Points on a hilly landscape, in no order, each with its height.
A ball rolls from a point to whichever of its 2 nearest points has the largest drop for the distance, and stops where none of them is lower. Distance is the straight distance between rows; heights are no part of it.
niba height 360: [-29   0 -12  25  -9 -53 -20  -5 -27 -12  23  38 -21  17   9 -27  33  35
  18 -12  11]
vup height 384: [ -6 -39   6 -50 -24   0  45   7 -22  17   8  10   3  25 -21  28 -19  33
  -4 -26  11]
Buf height 417: [  3  44  15  -4   9  24   6  20  -1  24  10 -12  26  32  53 -45   7  14
 -51 -16  -8]
Vebug height 585: [ 40  10  -3  73  30  -6 -49   4 -71  35  26   5 -46   2  20  11  10 -27
   8 -16  -5]
fis height 390: [-14  27  -5 -25 -19  -2  -2  39 -38  14  36  -6 -12 -21  40 -43 -15  21
  34 -28  17]
piraf height 232: [-25 -25 -14 -20 -25  17   1 -17  -7  20  -8   9  -7   9 -21  27 -12   1
   9  35  14]
vosik height 314: [ 17  -9 -14 -30  13  19  23 -25  41 -20 -54  -7 -34 -32 -14   2 -21 -15
  13  18 -40]
Tisoz height 408: [ 28 -12 -34  13  38   5 -30 -46  32  23  14  47  -8  19 -31  15  34 -19
 -29  66   3]
pufi height 145: [ 25   0  29 -38  11 -19  48   9   9  -4  -4   2 -36 -10   9 -29 -26   3
  10 -34  -2]
pagos height 386: [-19  56  -2 -23  -7  30 -15  21  28  -1 -10 -42  40  11  47 -40  -9 -10
 -34 -10 -28]
Rupo height 256: [ 19 -15  19 -11  13  23  52  20  32 -33 -12 -11  49  26 -21  10 -19   8
 -19 -14 -23]
Memak height 333: [-32 -17 -22 -54 -12  15  -7 -28  16 -19 -22  -1  -8  -7  -2  13 -28 -15
  30  27  13]
fefek height 309: [ -9 -15   2 -35  37  16  18   7 -10  -9  -1 -17  25  39  28  24   1 -10
 -10 -27  11]
tun height 545: [  7 -14  -3  14  -7  28   4  -5 -42  58  -6   7 -14  13   0  32  16  10
 -28   1 -14]
lamu height 447: [-50 -20 -36 -25 -37  -8 -67 -47  -3  15 -17   3 -17   7 -18   8  -4 -22
  19  64  29]
dipaf height 233: [-20   0  -6 -34 -13  19  -3  24 -43  13   8 -17  23  29  31  14  -8  18
   9 -30  11]
rem height 460: [-10  17  -2  50  21 -47 -42   1 -13 -65  46  11  27  28  19 -18  17 -13
  12 -31  15]
Tiru height 325: [ 48 -15  32   6  53 -15  52  14  35 -41  -8   9  46  11 -16  -5   6  11
 -34 -22  -9]
Puzan height 445: [-33 -21 -44 -16   2 -33 -22 -32  -8 -19   6  50 -15  34 -10  -1  34  23
  23  13  11]
nogo height 344: [ 11  22   7  13  18  46  -6  28  10 -14 -18 -49  -3 -30  33  10 -32 -67
  14  -8 -36]
tis height 663: [  0 -23  -3  31 -47  35   0  20 -37  41  35  16  16  -7 -56  25 -22  24
  27  33  -9]
Runun height 349: [-10  43 -11 -39 -10  44  -9   2  54  -2 -18 -41  20 -22  20 -31 -32 -24
 -26  29 -24]
Safi height 395: [-58  12 -42 -50 -52  -4 -64 -37 -17  18  -9  -7 -15   9  14 -12 -13  17
  18  34  16]
rinag height 319: [ 17  -6 -16   1   5  14   7 -28  41  26  -2  42 -13  -4 -37  -9  13   0
 -23  54 -13]
Tig height 547: [-11 -42 -15   8  25 -31  -1 -15   9 -54 -14  31  17  29 -22  38  42   3
  15 -14  -1]
Vamat height 421: [ 24 -29 -13   9  26  10  15   4  48 -66 -18  -1  28 -42 -24  26 -12 -36
  35  30 -29]
sav height 306: [  1 -28  22 -38  11 -23  47   5   9 -50 -42 -28 -14  -7   5  18 -18  -9
  31 -57 -14]
Fim height 618: [ 21  14  44  75   8 -11  -4  16 -32  10  -3  -8 -32 -43   2  22  12 -11
  14 -18  14]
mufud height 733: [ -9 -17  17 -19  19  11 -12  -9 -25  29  31  -1  25  41  10   9 -24 -23
 -20  37  72]
mos height 301: [-22 -12  -2 -24 -38 -10  -3  37 -67   7  -2 -38  24  -9  11  13  18  40
  12 -66   5]
lene height 90: [  2   8   1  58 -42  -7  -2  -8  19   6 -28  -3 -43 -62 -25 -11   7  -3
  17  19 -46]
fivig height 446: [-23 -27  -7 -91 -26 -17  36 -12   2  -1   8  17   1  26 -32   6 -35  32
  17  -7  25]
loz height 429: [ 38  -2  -9  11  78  35 -14   4  36 -20  16  -1  31   3   3  14  -7 -52
 -19  41   1]
Lev height 327: [ 35  34 -13  70  17 -23 -34 -28  22  19  10  28 -16  -8   0 -31  60 -21
 -54  16 -31]
Nezu height 423: [-41   6 -18  11   5 -37 -37  11 -36 -57  41 -13  17  34  33  -3  11  -7
  40 -51  19]
lir height 381: [ 41 -23  32  20  62  -6  42  32  21 -46  19  13  25  -3   3   8   7 -29
   5 -19   8]
kiv height 602: [ 39  25  29  68  24  -7 -20  30 -50   9  43   0 -27 -26  24  -5 -10 -34
  27 -20   6]
gopor height 693: [-21 -13   2   7 -24   9 -28  -4  10  26  34  13  67  47 -44  13 -16   5
 -22  47  36]
zeki height 679: [-16 -19  -5  18 -53  27 -28   1 -10  45  27   1  38   7 -55  18 -26   6
  -2  64  22]
Mit height 631: [ 31  -3  44  61 -16   6  25  42 -36  17  17 -28 -10 -69 -22  20  -8   3
  24 -27   8]
Vep height 714: [ -6 -41   8 -18  24   3  -6 -18   7  12  18  25  46  52 -29  16  -1  -2
 -20  49  64]
tivis height 215: [  3   5   2   8 -14  13  22 -15  11  10 -51  -8 -63 -46  -3  -2  -6 -12
   9   3 -45]
piti height 540: [-24  14  20  -8 -29 -50   2 -10  -9  -3 -39 -17 -26  -4  11 -11  16  52
  -5 -55  -2]
fovi height 252: [ 47  10   5  53  49 -31  -2 -18  30 -11 -12  39 -11 -11   0 -14  53  -1
 -34  18 -12]
deduk height 261: [  6 -10  30   3 -20 -37  45  22   0 -12  -3  -4 -32 -33 -21  -9 -15  11
  33 -39   4]
resor height 426: [ 39  16 -30 -16  33  13 -10 -22  68  24  -9   5  20  -7  -7 -21  14 -15
 -77  67  -7]
Nug height 198: [-11   9 -17 -10 -13  24 -25 -27  18  43  -4   4  -5   1 -12 -11 -10 -12
 -29  54  12]
nat height 516: [  2  26  32  17 -28 -13  17   2   2  11 -51 -38 -35 -32  13 -25   2  34
 -24 -33 -20]
nipu height 302: [  7  10  13 -24   4  32  31  23  -8  -4 -27 -43 -16 -25  38   2 -34 -23
  12 -28 -20]
fug height 462: [ 25 -15 -12  38  24  12 -13 -20  10  37   2  28  -9  27 -25  33  42 -30
 -32  27 -14]
fif height 396: [-36 -23  -5 -12 -23 -14  19  25  12 -69  -1 -10  26 -13  -8  17 -21 -16
  66 -26  -7]
tik height 171: [-13  -4  28  -5 -25  -8  43  21  25 -41 -23 -39  46   8 -14   0 -19  23
  -9 -44 -27]
Siso height 404: [-29   0 -22 -41  -2   3  -8   6   9 -45   2 -11  11  10  20   5 -19 -18
  48  -2   0]
Viluv height 140: [ 18  29  40  71  13 -28   3  -9  39 -10 -16  12 -11 -30 -12 -18  29  11
 -27  -8  -5]
relu height 486: [ 12  23   9   3 -16   1  13   9 -33  36 -18  -9 -55 -43  30 -48  -2  25
   2 -19 -14]
bure height 345: [-44  32 -50 -23 -39  13 -68 -15  -2  15 -14 -40  -9   5  31  -3  -5  -8
   2   6 -22]
firoz height 380: [ 43  36 -36  25  30   3 -27 -27  52  25  12  25  -5 -14  -3 -38  36 -20
 -53  45 -30]
Vetab height 297: [-20  37 -22 -35 -40  37 -18  -8   9  29 -27 -38  -8  -6  20  -7 -21   2
 -19  18 -16]
pok height 453: [ -5  52   2  -5  -5  24  -7  -1  16  28  19  12   3  14  34 -65  -2  18
 -23  21   0]
sipi height 244: [-14 -10  15 -13 -22   7  30  29  -9 -36 -37 -46  13 -13  16  22 -17   0
  27 -52 -21]
dit height 377: [  2 -37  -1 -36  14 -27  30 -21  24 -51 -59   0  -9  -4 -24  22   1   5
  17 -20 -32]
kema height 562: [-19  33  32   3 -33 -55   2  15 -10 -14  -8 -33 -33 -46   7  -6  -2  59
  21 -59  34]
lodab height 515: [-22 -40 -20 -46  19 -27  11 -12   8 -32  15  35  13  44 -17  16  13  19
  21  -2  23]
galuz height 315: [-22 -32  -6 -38  -6  12  11   2 -45  27  20   0  26  50  -2  48  -7  27
  -6 -12  43]
Pubi height 379: [ 15   4 -12   6  13  34  -4   9  47 -34 -18 -24  12 -38   0  10 -20 -55
  17  19 -40]
Nerak height 747: [-16  -3   6 -13  -8  10 -49 -15 -58  62  19 -16   6  33  19  -3 -11   4
 -38  35  68]
tizok height 385: [-36  20   3   0 -12 -28 -11  27 -19 -41   5 -29  13   3  42 -17   3   0
  28 -48  -2]
nagot height 510: [ 23 -12   6   0  22  27  22 -25   0  51 -12  29 -14  39 -12  11  23  12
 -53  13  -3]
gosim height 287: [ 37 -12  11 -53  39  12  48 -21  28 -12 -17  19 -40 -16  -3 -12 -35 -13
   4   6 -12]
Neki height 337: [ -6 -15  14  20 -16 -14  24  12  19 -44 -13  -2  -1 -34 -13   2  -5  -3
  43 -13 -16]
beli height 375: [ 18 -10   0 -25  58  31  10  -6  21  -9 -14  -4  18  26  14  20  -7 -28
 -30  17  17]
nila height 511: [-24 -19 -14 -59 -21 -18  15 -31   4  18   4  48  -7  35 -30 -16  -6  51
  -1  16  21]
seror height 283: [-15  30  20  62 -41 -56 -35  -6 -25 -16  26  19  -5 -19  -2 -14  26  40
  11 -21  15]
bokep height 443: [ 11  24  -3 -35  -9  11  17  12 -44  37  28  13 -62 -31  40 -49 -15  17
  17  -8  17]
tani height 449: [  6 -33  11 -37   4  10  44   8  -7  23  36  21  -6  22 -16  20 -26   1
  11  14  48]
pire height 470: [ 11  35  -5 -18  16  17 -11 -11  51  23   6  23  31  24   9 -46   8  11
 -54  40   4]
vam height 471: [ 20  -4 -24  21  65   0 -28 -10  13 -28  16  10  31  29  -1  15  27 -34
 -23  15  -7]
banog height 646: [ 28 -22  12  54 -32  19  12  36 -56  36  35   4   3 -50 -44  18  -2  14
  45   2  -8]
Lal height 207: [-18  29  13  74 -46 -35 -39 -12   5 -12  -6   5 -25 -50 -16   0  17   9
  19   0 -10]
Pazek height 507: [-13 -15 -27  14   9   0 -25 -17  18 -14  -9   9  30  43 -12  32  35  -9
 -15   2 -24]
kita height 245: [  5  11  21  54   1 -12   3   5   0   5  12  22   5   6   0 -10  23  -3
 -11  -7  -6]
far height 442: [ 23 -32  19   3  29  12  60  29  15  -3  42  32  13  20 -19  14  -6 -15
  13  -3  19]
gita height 567: [ 21  12  -8  56  -4   5 -46  -6 -58  64   8   5 -24   7   8  21  34  -3
 -22  -9 -22]
dofep height 346: [-15  21  -5 -29 -25  -8  -6  44 -59  -9   1 -50  -4 -29  52 -13  -3  17
  33 -56   5]

Call two points neighbours if one is among the 2 nearest of the other. Go from one point of each pair to the other, from neighbour to neighbour, staying as low as possible. Name the highest point that can't be avoided.
Viluv / dipaf => pire
Vetab / sipi => lamu
tik / pufi => dit
pufi / lene => vosik
dipaf / Nug => tani
Nug / pufi => Siso
